A landscape with many valleys, sampled at points; each row gives a point and its height.
From any point a ball takes the steepest step (drop divided by distance) to one of its 2 nearest points. It stops when none of these is lower. Distance is the straight distance between rows; heights are no part of it.
J386 (h 55.5): -12,20,11,2,57,-22,9,-1,-23,23,-13,41,-30,10,21,73,16,-39,11,24,-21,33,-1,44,-22,10,-15,-7,-7,-50,10,20,4,-4,0,2,-18,45,10,-3,14,-20,-9,-6,25,-22,-22,-7
J342 (h 25.6): -19,-19,-26,-36,-5,39,-14,-39,3,-5,-5,-20,-40,2,20,13,-6,11,-5,13,-4,-3,25,-15,6,-5,-34,20,9,35,7,-28,-5,-8,6,12,61,4,-35,-46,24,-20,13,-22,-19,13,5,-43
J141 (h 46.3): 2,-2,-28,-8,-19,-20,-20,-28,-16,4,10,30,44,-24,16,7,6,16,-26,16,15,-7,13,9,3,-17,0,37,-16,0,0,-13,-9,18,39,21,25,37,-4,-21,25,46,32,-9,21,-23,26,1
J695 (h 61.0): -18,25,13,-1,1,-38,-1,9,-32,-32,-22,11,28,-26,12,2,10,15,-2,-24,22,-5,-12,19,-7,-24,-37,-20,32,15,24,-36,29,-15,23,-22,-17,-18,12,6,0,45,2,28,-1,11,-31,-5
J957 (h 30.9): -2,-38,0,-24,-33,43,0,-14,7,-32,-11,-13,-1,6,0,-18,-19,33,-8,4,-6,-3,16,-40,12,4,-15,6,14,17,-1,-34,7,3,-1,5,39,-19,-16,3,26,-23,11,2,-16,0,10,-35
J177 (h 34.9): -1,-12,2,-23,-28,13,-9,24,10,-18,-3,6,34,8,-13,3,-2,47,-14,-4,16,26,12,-61,42,-2,-20,13,-9,22,-2,-28,12,21,9,6,1,-33,9,13,9,-12,-5,12,-5,-22,-15,-30
J411 (h 55.4): -6,-3,28,5,-18,-26,22,68,-6,-13,-7,-20,36,4,-35,-19,11,-19,-14,-7,-14,12,1,52,6,-20,37,18,-8,-17,11,36,-13,-7,-46,19,-14,4,25,64,2,-4,10,-2,24,0,6,38
J201 (h 29.3): -36,11,16,-25,-41,30,4,-38,-16,-38,13,-31,13,12,-2,-11,0,32,19,-16,17,-8,6,-22,0,6,-26,-2,0,47,-16,-34,28,-8,17,-14,7,-9,12,-26,17,30,5,23,-17,2,-35,-1
J535 (h 29.1): -11,-9,-18,-37,6,33,5,-61,5,28,-1,-22,-31,18,-19,18,-4,-51,4,11,4,13,3,0,-27,13,-17,-33,-14,-20,21,20,-3,27,10,32,-8,18,32,-14,7,-46,22,3,-17,14,30,-36
J645 (h 46.6): -33,-24,-19,23,-18,4,28,-13,9,-27,10,-42,8,-26,-3,-31,-2,-13,15,7,-12,-24,0,18,-6,4,22,16,13,1,-24,-7,0,21,-47,10,-1,0,-3,4,-12,21,29,-6,-22,30,65,50
J153 (h 36.8): -32,-12,-8,-9,-17,-42,-27,-25,26,15,7,24,33,-13,-37,11,12,1,-15,20,3,2,-4,13,32,-3,-38,35,-39,-2,11,15,-3,20,15,30,20,31,-18,-24,-22,2,43,-3,-27,-37,-6,-8
J748 (h 50.2): -17,-1,-12,18,-10,-33,-13,36,22,6,3,68,26,-26,29,61,10,3,-21,-15,-5,10,-24,11,-2,0,-13,57,-10,-21,-27,-9,0,10,17,-9,1,43,-42,-6,15,19,8,-29,22,-37,-27,8
J81 (h 53.0): -4,21,-15,1,31,-20,22,-39,-41,5,-20,-1,-1,-30,30,17,14,-17,11,20,-12,8,29,41,-46,-33,14,-1,0,-19,4,1,6,-14,22,-14,6,43,37,-14,27,41,37,-20,10,-2,23,19
J204 (h 59.9): -27,20,12,11,15,34,28,-14,3,-27,-2,-31,-28,0,21,8,19,1,3,31,8,-1,-16,-18,24,0,-24,-34,29,12,11,-38,28,11,-24,-14,-40,-29,-4,-31,6,2,-41,32,-18,16,-23,-39
J604 (h 30.7): 3,-18,-14,5,-12,-16,-7,-4,-8,-1,-4,29,15,-21,10,31,13,-18,-39,2,22,47,-19,-9,3,-18,0,-12,4,-31,26,11,-7,32,-5,26,-15,12,-5,15,14,-24,32,11,46,-10,44,-43
J620 (h 69.3): 28,-31,-11,25,18,21,-34,-11,43,31,-18,0,-26,-8,-14,-44,-19,-8,-6,3,1,-40,18,-26,6,8,11,-1,6,-12,-9,32,-11,7,-9,28,14,-41,-51,8,-21,-46,-10,-6,-2,-4,33,20
J684 (h 38.4): -9,22,4,2,3,-2,-6,15,27,-21,3,11,36,12,-25,-15,7,20,-10,4,28,2,-14,-45,42,4,-17,-23,3,14,20,-17,24,20,-7,-4,-36,-48,24,-9,-12,8,-19,39,-5,-13,-29,-29
J137 (h 40.6): 16,4,12,-48,14,34,-4,-26,-13,24,-7,-14,-36,20,15,-20,-15,3,1,26,30,20,12,-40,-30,-2,1,-40,2,10,6,-18,-1,32,27,-21,11,-16,72,-16,-15,-15,19,0,3,16,10,-47
J284 (h 26.2): -12,-11,-25,24,-8,-27,5,-35,17,35,21,0,-2,3,-22,-25,-14,-44,29,11,-3,-33,-27,17,-29,6,4,-20,0,-26,-35,38,22,30,-23,-15,-29,19,-15,40,-30,-35,25,-11,0,18,36,23
J303 (h 18.9): 6,-15,-5,-47,16,42,-13,-14,-7,11,-40,-22,-40,3,-6,-15,-2,0,-7,21,-5,-6,12,-8,26,-32,-12,20,24,17,37,-22,-23,17,-2,-6,74,-6,18,-43,13,-12,2,-10,-27,10,-16,-29
J334 (h 66.1): 4,5,-9,-6,17,2,-15,-27,52,-1,26,-4,-10,-2,-15,-31,-15,26,24,1,37,-32,-19,-45,28,18,-14,-33,-7,17,-9,27,45,21,-8,-8,-49,-49,-28,6,-4,-13,-24,44,-21,-1,-9,6
J148 (h 67.6): 28,-7,-4,7,15,18,-25,-3,53,13,-15,4,-28,0,-31,-34,-20,-2,15,-3,13,-27,-13,-51,28,4,-15,-36,0,-17,7,28,15,26,-28,5,-39,-55,-45,25,-18,-58,-42,26,-4,12,16,-3
J383 (h 17.0): 21,2,15,13,-9,-39,-16,62,-32,-16,-6,30,62,-27,1,38,3,31,-16,-46,15,19,-13,15,0,-36,-27,15,8,-7,16,-4,-8,-28,4,-24,-18,-1,-20,28,17,18,-13,8,26,-8,-60,12
J56 (h 44.9): 19,20,8,-43,30,37,-12,-20,-17,41,5,-5,-57,40,45,10,-4,12,11,23,-5,28,24,-24,-33,3,7,-15,13,16,-4,-28,-16,-11,23,-22,-1,26,40,-35,11,0,7,-31,-4,20,3,-47
J682 (h 41.9): 22,-7,-10,2,8,13,-30,-16,5,8,-12,19,-25,2,19,-1,-20,-7,7,-27,7,-24,21,-15,-19,7,-11,8,30,-7,-2,-17,-29,-24,7,20,32,-11,-34,-27,1,-13,9,-21,7,-3,21,4
J491 (h 52.3): 0,9,-3,-27,3,-7,-20,-22,-25,19,20,20,9,10,0,20,7,-4,0,23,19,15,-11,-9,-11,15,-7,-3,-33,10,18,9,2,20,23,3,-7,39,28,-9,8,-3,12,5,11,-34,16,-41
J58 (h 26.1): 27,7,16,6,-12,-30,-20,46,0,11,2,37,36,14,-16,20,4,8,-27,1,20,31,-18,-7,18,-34,0,-22,8,-3,26,12,-11,12,0,15,-9,12,5,17,-6,-13,2,5,46,-30,-8,-45
J559 (h 60.8): -1,34,19,33,27,-12,-13,-4,-9,-4,3,26,-22,19,30,14,0,-2,26,10,9,-11,-26,-19,-7,18,-23,-31,21,4,-13,-9,18,-10,-1,-38,-48,-13,-21,-3,-21,-4,-60,16,5,13,-31,0
J200 (h 25.5): -34,0,39,-22,4,-47,-12,-1,53,-2,-11,11,43,-2,-48,-5,9,14,0,-10,-3,6,-13,-10,34,14,-55,-2,-20,11,21,-7,11,-1,6,18,-9,-7,-8,-7,-37,-17,7,27,-30,-22,-52,-25
J241 (h 59.3): -29,5,7,21,-14,-27,14,-3,-28,-34,-18,-14,39,-25,-26,-18,14,-8,-8,-29,37,-12,-32,18,5,-23,-8,-22,10,-10,13,-3,27,4,-19,-10,-32,-27,15,24,-21,22,13,31,6,1,-2,26
J321 (h 33.2): -41,-26,8,-13,8,30,35,-55,-3,-11,-21,-51,-35,-4,-8,33,0,-58,19,-6,-13,11,5,35,-29,12,-12,-23,-4,0,11,22,-9,-4,-3,41,-7,8,-14,-20,20,-28,30,-4,-17,14,26,5
J191 (h 27.6): 69,26,17,-33,-11,-3,-17,70,-13,19,-7,8,7,26,12,-42,-13,23,0,-13,12,4,13,-41,-1,-1,16,-6,15,-3,5,-22,-8,-31,-2,-32,5,-49,14,29,8,-6,-52,0,16,-4,-20,-10
J732 (h 35.1): 18,-21,-50,1,-27,-16,-24,-46,-19,7,21,24,17,-35,31,28,3,-22,-6,-3,6,33,-9,-3,-23,17,-1,-1,5,-29,-4,-10,-14,26,6,15,-12,34,-30,-3,33,-18,37,-17,32,-2,73,-13
J974 (h 55.6): -28,24,1,-5,32,18,3,-45,-41,1,-7,-10,-37,-7,63,23,11,-6,16,11,0,1,12,27,-45,-17,-7,-12,38,23,-4,-35,2,-19,30,-20,-9,12,2,-46,11,22,-6,-11,6,30,-8,-16
J716 (h 49.1): 11,17,8,-35,46,11,2,-13,-15,46,-2,34,-61,23,50,49,-3,-19,6,31,-22,24,23,30,-24,-19,10,0,16,0,19,-13,-17,-24,35,-2,28,39,21,-46,25,1,1,-35,9,-3,-7,-34
J585 (h 35.7): -35,16,-4,18,46,-3,-3,-20,-4,-14,5,-6,1,-6,-13,1,26,-15,11,23,18,-17,-5,17,12,-13,-18,5,-14,12,15,-8,-2,3,14,-10,-8,-2,21,-27,-27,25,-14,10,-15,-8,-30,7
J666 (h 38.1): 18,0,19,-20,10,-3,18,28,-21,-14,-28,-27,1,2,-29,-23,19,-10,-3,-11,-12,-6,25,43,6,-26,15,3,-7,0,36,17,-14,-37,1,21,45,0,36,3,7,15,17,11,-3,-12,-25,37
J108 (h 21.5): 36,0,4,-1,-46,-25,-25,59,-2,-3,0,22,68,-13,1,-6,-2,38,-29,-49,2,6,-9,-8,17,-8,-13,46,8,21,-5,-1,-30,-30,8,-11,14,-15,-35,3,10,10,-8,5,13,-37,-59,25
J627 (h 31.1): -54,-3,10,0,7,-22,-2,-16,24,-10,16,5,35,7,-51,12,26,-17,25,27,14,-21,-4,16,30,14,-39,12,-43,14,13,-9,21,19,7,12,-1,27,4,-34,-26,22,8,17,-39,-29,-36,-15
J566 (h 14.2): -11,-12,-9,20,7,39,9,-13,33,-2,34,-51,-19,1,-3,-18,-11,19,19,31,-6,-21,18,-36,39,20,30,19,-18,38,-12,-6,18,-9,-16,-25,16,-19,-17,-25,20,12,-53,23,-41,18,-9,16
J362 (h 20.1): 31,0,10,21,-29,20,26,6,-19,-6,-13,-9,-15,4,14,-5,-26,-28,6,-31,-33,25,11,5,-27,15,41,-29,17,-12,-15,8,11,-16,-18,-17,-27,16,23,27,6,-2,11,-14,23,38,25,42
J760 (h 50.1): -26,-3,-32,-3,35,-14,-15,-57,-23,-9,-7,-4,-8,-22,15,20,14,-1,8,21,11,-22,21,35,-18,-13,-10,18,9,-6,16,-29,-12,12,29,7,25,38,5,-35,14,35,28,-8,-1,-8,26,3
J851 (h 66.2): -1,3,4,50,25,-13,-3,60,52,13,2,16,-7,14,14,6,7,-3,-13,23,-6,-8,-14,-25,29,27,10,17,14,-27,-25,1,-28,17,-39,13,-28,-12,-39,7,-41,-19,-34,-15,18,3,7,-13
J259 (h 62.3): -15,15,3,29,9,-5,44,53,2,-22,5,-16,18,-3,4,3,35,11,-12,24,-24,-18,-5,12,17,6,12,29,7,5,-8,-16,10,0,-31,-15,-15,-11,35,8,-18,57,-36,12,-2,16,5,17
J852 (h 57.9): -10,15,-20,28,6,-8,8,-34,2,10,25,-3,-8,-3,19,18,10,-21,4,38,-9,4,-7,-1,-24,1,19,0,5,-22,-20,-19,30,15,1,-20,-29,26,30,-10,-7,30,-1,1,15,19,19,0
J176 (h 57.5): -24,-9,-2,27,-7,-34,23,24,-16,-22,-11,-9,24,-19,-30,-14,-6,-19,-2,-9,16,3,-18,37,-7,-15,13,0,11,-30,-12,29,15,-1,-43,-6,-26,2,3,47,-15,-10,41,-2,15,10,27,17
J929 (h 12.3): 10,-32,-4,13,2,14,2,37,38,4,6,3,13,9,-31,-34,-8,21,-11,4,8,-12,2,-48,55,27,-4,22,-2,-21,-9,2,-8,-1,-18,9,-7,-44,-21,17,0,-26,-39,1,-6,-17,-7,12
J774 (h 45.6): 50,23,12,-38,-20,-16,-9,-16,-61,11,18,-1,14,-3,-4,-28,-3,38,1,8,2,21,25,2,-24,-5,37,-20,-44,27,15,13,-8,-5,36,14,25,36,60,9,20,6,20,0,15,-29,-3,-18
J630 (h 55.2): 12,1,-24,8,-10,-30,-2,-54,-36,19,23,22,19,-7,-1,1,-16,-14,9,2,17,12,-21,8,-39,-1,2,-19,-15,-20,-8,9,17,4,21,-21,-20,26,9,16,21,6,22,0,18,2,1,-5
J578 (h 61.8): -33,-5,-6,34,31,37,25,-7,13,-20,-29,-10,-38,-4,16,28,23,-36,-3,19,-17,-5,-13,2,9,13,-24,-31,28,-5,4,-27,15,2,-25,2,-9,-14,-34,-23,-21,-13,-18,12,-1,26,12,-25
J87 (h 41.8): 30,5,8,-43,7,-5,10,3,-37,2,-17,-12,-4,-2,3,6,1,17,-12,15,-22,13,28,34,-2,-40,26,8,-27,2,32,24,-27,-9,21,32,64,19,52,-13,33,4,19,3,9,-26,-6,-11
J302 (h 6.5): -22,-11,-31,10,8,25,18,2,44,2,37,-42,1,9,-29,-16,1,8,12,36,-5,-28,3,-1,34,13,25,48,-14,10,-14,-7,-20,14,-24,-1,18,9,24,-12,-5,31,-31,-1,-42,2,16,19
J993 (h 29.6): 62,7,0,10,2,-25,-35,14,-3,29,-13,30,10,20,-4,-36,-24,8,1,-45,16,-9,1,-25,1,-2,13,-6,11,1,17,1,-8,-20,21,-13,-2,-19,6,8,-4,-13,-22,-4,11,-4,-3,4
J472 (h 52.7): 14,-17,5,4,-38,-9,26,48,11,-6,-12,-22,12,-13,-32,-16,-3,14,-33,1,-25,10,24,20,0,-9,45,23,-3,-18,12,12,-25,16,-42,33,29,8,41,20,3,-1,36,-11,14,-2,46,28
J169 (h 42.7): -19,-14,-15,22,-45,-5,16,15,0,-11,42,-14,45,-2,-1,1,7,32,1,-7,-21,-9,-7,5,19,30,29,51,-29,13,-51,-3,-4,-5,-9,5,0,21,-6,24,5,35,15,-8,-11,-9,9,23
J512 (h 52.6): -12,6,2,-59,38,19,2,-56,-43,25,-27,-4,-56,9,48,20,-1,-8,12,5,-11,24,28,33,-37,-15,-16,7,29,24,14,-17,-29,-19,30,5,26,29,-13,-40,27,14,34,-37,-3,14,0,-16
J142 (h 62.7): -1,21,7,5,4,-5,17,53,-17,-24,-2,-8,21,6,-3,-11,11,21,-23,9,14,-6,-7,17,15,-22,4,8,13,11,22,-30,0,-22,9,-20,5,-29,36,-10,0,65,-24,25,3,-2,-33,10
J845 (h 23.7): 48,25,20,-20,-24,-6,17,64,-10,-10,4,16,31,29,-10,-3,3,20,-11,-8,-22,9,2,-14,19,5,18,2,-22,3,26,0,-27,-34,4,-27,20,-17,24,26,6,8,-41,2,18,-27,-37,-18
J838 (h 25.9): 61,-2,6,2,-33,-17,-28,47,9,21,-2,22,43,-23,-21,-49,-27,24,-39,-27,9,-20,9,-24,20,-5,1,36,8,-6,12,-6,-22,-13,13,6,32,-36,-6,7,-6,8,-10,-2,7,-18,-13,15
J612 (h 15.3): 35,-3,11,17,-22,-12,5,27,-7,17,-5,4,-20,12,-21,-18,-17,-43,-17,-18,-34,8,-1,9,-32,10,53,-19,5,-42,0,48,-1,-11,-27,-1,-6,17,12,46,-17,-42,29,-23,13,27,33,35
J19 (h 32.1): -40,-20,-24,9,2,-17,3,-34,31,24,28,-16,7,-2,-26,5,16,-38,0,20,-7,-20,-9,15,-3,20,-3,9,-23,-21,-16,28,0,42,-10,30,-3,42,-1,14,-17,-10,28,-13,-11,1,46,-3
J554 (h 48.3): 30,29,-4,30,15,-19,-10,36,-11,3,5,31,0,-1,34,14,9,4,-3,-17,-22,0,-4,30,-27,-15,13,29,13,-15,-7,-19,-11,-40,16,-23,3,19,-14,12,-7,30,-19,-34,26,-3,-12,30
J469 (h 12.1): -4,-6,10,-22,24,27,-4,23,-3,-27,-32,3,-18,11,4,17,9,8,-4,9,1,19,-2,-5,28,-35,-15,-16,20,7,31,-32,-1,6,5,15,35,-22,23,-23,1,-21,-7,-5,-5,-17,-19,-39
J414 (h 38.2): -49,-33,-29,10,-28,-14,7,5,27,10,44,-17,37,-6,-24,22,12,12,-2,16,-14,-2,-3,10,32,36,-4,27,-39,2,-44,30,-19,38,-3,23,7,40,-23,19,2,7,21,-18,-25,-25,24,-7
J964 (h 19.8): 7,6,-5,2,5,27,-9,-16,-6,0,34,-29,-27,12,15,-10,-19,30,38,12,-8,-23,10,-10,-11,24,9,30,-20,52,-18,-19,16,-40,1,-36,20,-4,-3,-32,19,33,-31,3,-30,6,-34,11
J849 (h 10.9): 25,0,0,6,3,-6,-3,22,7,-3,-25,2,-9,7,-21,12,0,-32,-15,-15,-6,8,-12,11,0,2,20,-15,2,-21,21,21,-26,-24,-27,10,9,-14,2,17,-16,-35,-4,-8,19,5,19,4
J537 (h 21.4): 1,14,8,24,-12,-25,-5,46,-11,-14,4,34,44,-4,0,39,20,-1,-31,-4,18,25,-42,-8,18,-4,-17,-3,5,-14,-11,-7,11,-4,-5,-24,-41,11,-12,34,-12,2,-10,5,30,3,-44,-15
J588 (h 51.8): -15,18,8,19,37,-21,6,33,9,24,-12,57,-27,9,35,45,14,-20,-7,12,-33,12,0,51,-36,-9,21,29,9,-40,-7,14,-14,-5,15,-16,8,49,-13,5,-12,-1,-26,-39,13,-13,-11,11
J329 (h 46.4): -17,-5,-4,13,-36,-28,12,55,12,7,22,42,50,5,-7,30,18,14,-9,-11,-25,21,-25,11,14,19,3,58,-33,-7,-37,15,-16,-15,-4,4,3,41,-29,28,-11,6,7,-22,12,-27,-26,8
J522 (h 46.5): -43,-4,-4,2,4,-7,1,19,10,-12,-18,31,9,-19,22,62,35,8,-29,-2,-17,18,-1,23,19,1,-21,50,-27,-8,-12,8,-22,19,-1,37,25,25,-43,-8,18,-5,13,-20,-3,-41,-21,-11
J138 (h 34.5): 46,5,27,-21,-3,3,26,63,-26,-17,-37,-26,1,1,-13,-28,-4,8,-41,-23,11,4,11,2,15,-24,7,-11,23,-8,47,-5,-21,-19,-11,4,37,-45,29,10,16,13,5,13,10,-15,3,17
J374 (h 16.5): 0,0,18,-4,-7,19,-2,-24,-3,1,-12,-10,-9,13,-30,-11,-8,-20,18,-25,3,-7,-4,-6,-3,29,-15,-33,-6,9,7,12,-3,-17,-3,2,-5,-13,0,16,-21,-33,-18,3,-18,12,-12,7
J274 (h 32.9): -1,1,6,-40,-35,20,-6,-17,-27,-31,0,-12,12,11,28,-13,-20,58,-1,-42,41,11,-8,-34,-17,-6,-10,-21,8,32,-18,-33,21,12,9,-26,-5,-31,18,-5,6,11,24,28,1,14,0,-13
J961 (h 19.3): -17,4,33,-39,3,0,-10,13,19,-3,-21,17,9,7,-44,8,23,11,-1,1,-6,8,12,-6,44,-14,-28,-3,-35,14,39,-4,-18,12,1,29,38,-11,14,-24,-13,-17,2,13,-36,-26,-42,-20
J808 (h 49.7): 0,-10,-9,7,-34,29,47,-1,-8,-28,3,-63,-5,-24,-5,-17,2,10,-23,14,-25,15,31,12,-2,0,31,15,-5,14,-4,-6,5,19,-25,16,31,7,41,-5,17,33,33,1,-16,14,45,31
J545 (h 24.9): -10,1,9,-31,-16,17,-19,-9,12,-5,25,-20,9,19,-19,-17,-20,55,31,-2,23,-36,13,-30,23,19,-19,29,-22,58,-22,-16,20,-6,20,-7,31,-24,6,-18,32,12,-14,20,-39,1,-44,0
J353 (h 63.8): -19,-14,-5,59,35,4,6,6,40,-9,5,-5,-43,6,22,17,11,-41,10,26,-11,0,-13,-8,15,24,-4,-23,24,-36,-22,5,-12,29,-42,13,-23,-1,-42,6,-39,-28,-37,-5,-6,24,31,-25
J741 (h 42.0): -13,-5,-7,7,-10,-37,-5,9,-12,-12,-13,25,26,-24,-16,18,16,-3,-19,-2,-8,-7,13,41,7,-21,-16,42,-16,-17,0,12,-15,-1,-2,37,28,21,-24,2,-4,15,46,-3,0,-24,2,27
J140 (h 14.3): 10,-12,-20,-1,5,25,11,19,45,9,9,-16,30,11,-43,-25,5,21,-12,33,-6,-13,17,-25,62,23,16,36,-19,-11,7,5,-11,24,-9,-5,10,-9,38,0,-10,-11,-19,-3,-11,-19,7,-12
J626 (h 39.5): -34,-4,-15,37,41,-2,-2,4,-1,-26,-21,-4,-19,-32,20,-9,20,-11,20,29,11,-44,-8,44,-5,-26,-32,23,23,9,-2,-15,-3,-4,8,-11,16,-2,-16,-26,-22,52,-18,-1,-20,11,-8,32
J885 (h 62.8): -7,20,-1,4,19,4,-1,-59,-29,-4,19,14,-6,19,27,17,-1,-18,43,-5,25,5,-35,-16,-43,18,-14,-63,8,-7,-32,2,33,0,23,-32,-63,0,-5,0,-1,-18,-16,17,5,40,-14,-14
J173 (h 43.3): -50,-6,-5,21,8,-10,27,32,-1,-31,-18,-28,-10,-15,12,-7,11,-25,8,12,-20,-42,2,61,0,-11,4,34,18,6,-13,-5,8,2,-45,4,14,3,-26,-2,-18,25,0,-22,-26,16,25,32
J584 (h 71.2): 32,-17,-20,22,10,-18,-67,-42,28,47,21,19,-20,2,-19,-38,-24,-5,3,16,11,-53,2,-26,-15,16,19,1,-6,3,-18,53,11,-3,25,13,1,2,-38,-12,-21,-33,-11,6,-2,-9,15,19
J933 (h 38.7): 26,-13,-19,6,-9,3,-19,-17,-12,10,3,18,-3,-15,54,40,-19,-8,-8,-34,1,32,9,7,-24,-3,1,9,22,-11,-5,-24,-38,-15,13,7,24,24,-40,-12,28,-7,26,-38,37,12,31,-2
J490 (h 18.7): 21,-5,15,-1,-13,0,25,74,33,7,-1,-10,18,32,-22,-1,10,17,-10,-10,-37,13,3,-16,53,37,21,27,-12,-8,-8,7,-37,-20,-26,-14,0,-15,-2,32,-6,-23,-50,-14,-4,-28,-31,-4
J532 (h 24.4): -4,-3,15,2,-38,25,48,-11,-24,-17,-13,-32,-11,-13,-14,24,-11,-16,-5,-23,-36,52,13,16,-23,3,29,-32,-10,-18,-6,40,16,-5,-38,11,-31,4,4,41,14,-22,37,-3,-1,36,33,28
J857 (h 45.2): 38,6,-6,28,22,-9,-32,11,-5,42,-13,44,-26,-5,47,0,-3,-3,15,-9,-18,-34,12,22,-25,-8,0,15,29,-12,-12,0,-41,-39,40,6,31,9,-40,-19,-16,2,-36,-46,6,4,-2,18
J322 (h 22.9): -22,-2,1,-21,26,29,-16,-59,10,25,7,-23,-39,29,-13,-11,-19,-28,26,10,21,-12,0,1,-26,11,-19,-29,-4,18,4,10,-9,1,17,2,-14,7,17,-36,11,-37,-11,8,-20,29,-14,-17
J519 (h 20.7): 7,-13,-3,16,-19,16,27,11,25,10,5,-21,-8,1,-19,-36,-7,-48,17,-31,-24,-12,-14,2,-24,31,28,-16,-2,-23,-25,21,14,25,-39,6,-23,-14,-22,59,-23,-26,11,-19,-2,39,46,47
J790 (h 60.3): -12,26,1,29,32,-6,33,28,-13,-15,0,2,-29,-3,29,32,16,-15,-2,19,-36,13,8,33,-8,-19,30,7,14,-15,-5,-17,23,-7,-19,-27,-9,15,36,-13,-11,48,-5,-10,1,21,5,21
J840 (h 49.0): 20,1,-4,-21,-29,-1,16,-9,-20,2,21,-10,-13,9,15,25,1,12,-6,18,-20,47,3,-9,-12,16,33,-31,-46,12,12,16,2,7,11,19,2,24,45,22,20,-4,8,3,18,-16,21,-30
J84 (h 74.5): 40,0,18,-1,-11,0,-45,-38,13,32,12,23,8,-2,-20,-74,-39,8,25,-50,23,-18,-10,-14,-25,-19,-7,-29,7,20,-3,38,37,-2,19,1,-37,-30,-42,12,-19,-32,4,18,1,1,-14,38
J505 (h 28.9): -32,-27,2,-16,-36,40,41,-40,5,-23,3,-57,-9,-7,-16,13,-12,-2,5,-35,-24,29,0,23,-12,17,5,-42,-28,9,1,24,6,-4,1,29,-7,17,-9,23,34,-20,37,15,-18,12,28,12
J793 (h 31.0): 50,0,12,-5,-11,12,19,50,-10,-10,-19,-5,9,0,21,-37,-35,16,-47,-20,28,3,1,-34,16,-18,1,-6,37,-3,21,-49,-6,-15,-10,-27,-12,-64,26,10,25,13,-33,21,21,4,-2,-10
J368 (h 36.6): 8,-9,13,-65,-11,29,-23,-28,-26,-3,-14,5,-26,17,5,-10,-25,48,-9,-25,30,33,6,-63,-13,-10,5,-24,3,12,-20,-6,6,18,27,-17,8,-22,35,13,-3,-26,31,3,15,17,2,-41
J311 (h 58.5): -25,25,24,31,34,-4,8,16,-6,-4,-5,28,-34,15,29,43,22,-43,17,4,-27,18,-19,9,-12,10,-16,-36,9,-27,-7,0,2,-9,11,-10,-41,18,-25,-4,-25,-18,-34,-5,12,3,-39,-29
J833 (h 58.0): -20,14,12,16,13,26,38,-33,-27,-39,0,-30,-30,-1,25,8,7,-22,27,6,-5,-4,-5,4,-29,-4,3,-41,31,14,-2,-16,35,-19,-11,-26,-35,-16,18,-18,7,28,-19,9,-8,36,2,-2
J155 (h 75.7): 7,-11,6,-30,-15,4,-37,-33,6,-1,-15,-7,-10,-1,-4,-57,-23,24,18,-59,37,-20,19,-26,-9,-5,-11,-14,9,21,6,-12,20,-1,14,8,-3,-49,-30,-6,-7,-12,12,22,-20,19,-5,25
J171 (h 64.5): 3,16,-8,11,6,-6,-17,-65,16,10,43,-5,2,7,6,-15,-16,6,46,-1,31,-13,-24,-29,-17,19,13,-38,-3,16,-24,25,42,7,23,-27,-47,-18,-8,8,8,12,-13,37,1,10,-12,14
J120 (h 73.1): 21,-6,4,16,-2,-20,-45,-25,33,26,31,15,1,-21,-31,-64,-21,15,20,-4,22,-69,-9,-17,8,-10,-8,-18,-13,26,-25,70,34,13,11,-4,-27,-19,-74,5,-21,-11,14,18,5,-11,13,48

Where does a ball stop that starts at each point below?
J142 => J627
J120 => J383
J554 => J383
J329 => J849
J353 => J302
J56 => J302
